Points on a hilly landscape, in no order, each with its height.
From any point a ball rolls to the lowest of the 6 points nearest to it. It stops when none of these is lower. Distance is the straight distance between rows; heights are no part of it.
K_634: [ -4  18 -12   0 -37 -11  34  12  -9]  (h 192)
K_785: [  4   6 -15  -9 -34  -2  16   4   2]  (h 324)
K_282: [  5 -35  -7  28 -34  36  13 -11  -3]  (h 347)
K_684: [-16  20   2  -5  14 -27  13  20  -4]  (h 185)
K_396: [ 17  -4 -18 -23 -24  12  -5  -6  18]  (h 320)
K_32: [-12  14   2  -8  17 -23   1  16   0]  (h 234)
K_631: [ -9   6  16   1  38 -12 -13   3  -4]  (h 101)
K_190: [  1  10 -12 -18 -14 -12   6  10   9]  (h 570)
K_722: [-11   7  23  14  37 -13  -9   4 -18]  (h 244)
K_105: [  2   7  -9 -23   3 -10  -7   7  17]  (h 678)
K_971: [  6  -5 -12   8 -46  15  22  -4  -5]  (h 73)
K_163: [ -2   3   2 -16  26 -14 -17   5  12]  (h 300)
K_928: [-12   8  15   5  35 -15  -9   6  -8]  (h 252)
K_825: [ -4  15  -7 -14   3 -18   5  12   6]  (h 279)
K_229: [ -5   1  13  -3  42  -7 -23  -2   4]  (h 138)
K_672: [ 10 -26  -9  17 -42  30  16  -9  -5]  (h 309)
K_703: [ -2  16 -12  -2 -37 -11  30  10  -7]  (h 124)
K_217: [-16  17   4  -4  20 -23   6  15  -6]  (h 219)
K_135: [  4 -16  -6  26 -47  21  27  -6 -13]  (h 215)
K_858: [  2  -4   7  -9  43  -1 -29  -6  16]  (h 152)
K_875: [-12  20  -8  -8  -5 -24  22  19  -3]  (h 41)
K_299: [ -2  17 -10 -12 -21 -14  19  12   0]  (h 164)
K_623: [ 12 -28 -10  12 -38  37  10 -12   0]  (h 434)
K_84: [ -1 -29  -3  38 -35  27  23  -8 -11]  (h 282)
K_588: [-10  11  31  26  35  -7  -9  -8 -30]  (h 380)
K_732: [ -4 -47  -6  43 -20  33  17  -8  -2]  (h 373)
K_708: [ 13   1 -16 -30  -7   4 -11  -3  22]  (h 268)
K_981: [ -3   7  -1 -16  23 -15 -11  10  10]  (h 498)
K_164: [  8   0 -16  -8 -38   8  14   1   2]  (h 415)
K_491: [ 11   3 -18 -20 -27   4   4  -2  12]  (h 700)
K_86: [  0   7 -12  12 -49  -1  36   3 -11]  (h 416)
K_621: [  0   0  27  13  42   1 -29 -13  -9]  (h 156)
K_802: [  7   5 -13 -25  -9  -4  -4   3  17]  (h 65)
K_857: [ -1   2   4 -12  35  -6 -22   2  13]  (h 171)
K_721: [  5  -1 -11  11 -49   8  27   0  -9]  (h 180)
K_366: [  4   2  -5 -24  22  -8 -21   1  20]  (h 214)
K_667: [ -7   2  20   5  41  -7 -19  -2  -5]  (h 50)
K_615: [  5   8  33  26  29   7 -21 -24 -25]  (h 409)
K_965: [-18  13  20  14  36 -15  -2   5 -20]  (h 47)
K_755: [  3 -27  -6  29 -39  31  21  -8  -8]  (h 271)
K_936: [  6 -40  -6  27 -31  39  10 -14  -1]  (h 419)
K_541: [ 14 -10 -15  -6 -40  18   8  -7   6]  (h 484)
K_620: [ -9  11   5  -6  25 -19  -4  12   1]  (h 304)
K_973: [-13  11  12   4  33 -20  -1  10 -12]  (h 204)
K_636: [  4  10 -14 -20 -11  -9   3   7  11]  (h 772)
K_216: [ -5   9   0 -14  18 -18  -5  11   7]  (h 491)
K_805: [  9   3 -15 -28  -8  -2  -9   0  20]  (h 301)
K_82: [  7   0 -11 -29  13  -2 -18  -1  28]  (h 237)
K_371: [ -1  -4  20   7  45   2 -31 -14  -2]  (h 151)
K_690: [ 15 -14 -13  -8 -39  26   3 -11   7]  (h 433)
K_822: [  2  11  36  30  27   5 -17 -23 -33]  (h 534)
K_574: [ -2  -1  13  -3  43  -3 -29  -4   6]  (h 143)
K_865: [ -7   5  26  17  37  -6 -17  -4 -18]  (h 322)
K_193: [  1  -5   6 -14  42   0 -32  -7  20]  (h 162)
K_753: [  9  -8 -13   3 -44  18  16  -4  -2]  (h 178)

Call two points neighbours if one is among the 6 nearest of the other. Go from one point of each pair to the other, from neighbour to neighbour, staying as low as possible. Name the highest point that can't be avoided.
K_971, K_802 -> K_82
K_875, K_667 -> K_217
K_667, K_965 -> K_631
K_971, K_875 -> K_721
K_875, K_703 -> K_299

For each start below, name every point that the ball comes to, in order.
K_620 -> K_973 K_965
K_858 -> K_229 K_667
K_193 -> K_229 K_667

Where does a ball stop that starts at each point below?
K_981 -> K_667
K_366 -> K_667
K_84 -> K_971
K_615 -> K_667
K_217 -> K_875
K_623 -> K_971
K_282 -> K_971
K_936 -> K_971
K_163 -> K_667
K_32 -> K_875
